A landscape with many peaks, sampled at points; each row gives a point and its height.
A climber steps from a point to the highest of its 6 nearest points, and stops where none of them is higher. Distance is the straight distance between rows; heights are no part of it.
Z41: [  0   1  13  23   3   8 -30  -7]  h=408
Z304: [ -8  -8 -15   7   2  12 -36   5]  h=616
Z128: [-3 14 24 10 11 -4  7  8]  h=595
Z819: [-3 13 17  4  6 -7 10  6]  h=101
Z356: [ -1   8  -1 -12   3  -3   9  -2]  h=398
Z360: [ -3  10  10   4  -3 -15  22   7]  h=321
Z843: [  6   4   9  -1   8   6 -14  -6]  h=355
Z557: [  1  -7  -8   5   6  12 -31  -3]  h=599
Z466: [  6  -9  -1   5 -16 -17  35   6]  h=27
Z773: [ 4 11 15  0  9  2 -7 -5]  h=418
Z187: [  4 -10 -12 -12   8  16 -19   6]  h=345
Z935: [ -5 -13 -32 -27 -11  -5  28   5]  h=379
Z762: [-20   2  -9  18   0  10 -43   2]  h=465
Z228: [  3   0   5   9 -11 -17  28   9]  h=304
Z202: [ -8   4  11  29  -1   8 -35  -7]  h=450
Z252: [  3   7  30  19  11   4 -15   1]  h=489
Z966: [  5   0  -5 -12  10  10 -12  -2]  h=404
Z859: [  1 -13 -27 -20 -17 -10  31  -2]  h=386
Z884: [  8  -9   5  13 -11 -17  35  11]  h=195
Z881: [ -1   3  24  34   2   8 -31  -4]  h=371
Z423: [  4  -3  -3  -3   7  12 -23  -3]  h=262
Z373: [-15  -3 -14  13   1  11 -41   5]  h=469
Z315: [  2   4  -8 -19   8   4   1  -2]  h=540
Z693: [ -7  -3 -25 -27  -3  -3  18   2]  h=327
Z211: [  0  -4 -14 -23   9  11  -2   3]  h=410
Z540: [  1   1  -4  -2 -15 -15  29  -1]  h=333
Z3: [ -1   7  -2  -2  -9 -14  23   1]  h=424
Z565: [ -2  -3  -3  13   3  11 -32  -3]  h=562
Z532: [  5   8  29  14  11   5 -11   1]  h=554
Z235: [ -2   6  -9 -17  -2  -5  13  -1]  h=612
Z535: [ -5   3 -18 -23   2  -2  13   0]  h=468
Z464: [ 1 13 16 -1  5 -2  2 -2]  h=274
Z221: [-1 11 32 17 16  1 -5  6]  h=349
Z492: [ -4   2 -16 -15  -8  -9  23  -2]  h=518
Z789: [ -7  -7 -29 -28  -3  -2  21   5]  h=161
Z932: [ -2   2 -13 -22   5   3   9   0]  h=428
Z467: [ -5   1   4  24   1   8 -36  -7]  h=429
Z432: [  1   3  26  28   5   7 -27  -3]  h=392
Z695: [  2   1  -6 -18  10   8  -6  -3]  h=451
Z79: [ 0 10  6 -9  6  0  3 -2]  h=310
Z123: [  3   4  30  27  10   7 -19   0]  h=302
Z167: [  3   0   6   8   5   9 -27  -8]  h=235
Z389: [-17   4  -1  24   0   9 -42  -6]  h=568
Z585: [ 4 10 25  7  9  3 -8 -1]  h=480
Z558: [ 15 -22  -6  -3 -20 -12  42   1]  h=192
Z544: [  7 -17 -14  -8 -18 -12  35  -4]  h=343
Z919: [ -1   8  -2  -9  -5 -11  19   1]  h=449
Z852: [  2 -11 -19 -13 -18 -12  34  -4]  h=452
Z58: [  5   4   3  -7  10   7 -10  -4]  h=388
Z907: [  4   4  22  19   6   7 -21  -4]  h=466
Z785: [  3  -5 -12 -17  10  13 -12   4]  h=394
Z256: [  5 -11 -11  -6 -18 -15  34  -1]  h=338
Z108: [ 14 -19   1   4 -15 -13  41   5]  h=105
Z841: [ -3  -6 -24 -19 -13 -11  28  -3]  h=501

For each start below, name the point where the climber stops.
Z423: Z304
Z789: Z235
Z881: Z532
Z466: Z235
Z693: Z235
Z167: Z304
Z843: Z532
Z544: Z235
Z187: Z304
Z432: Z532
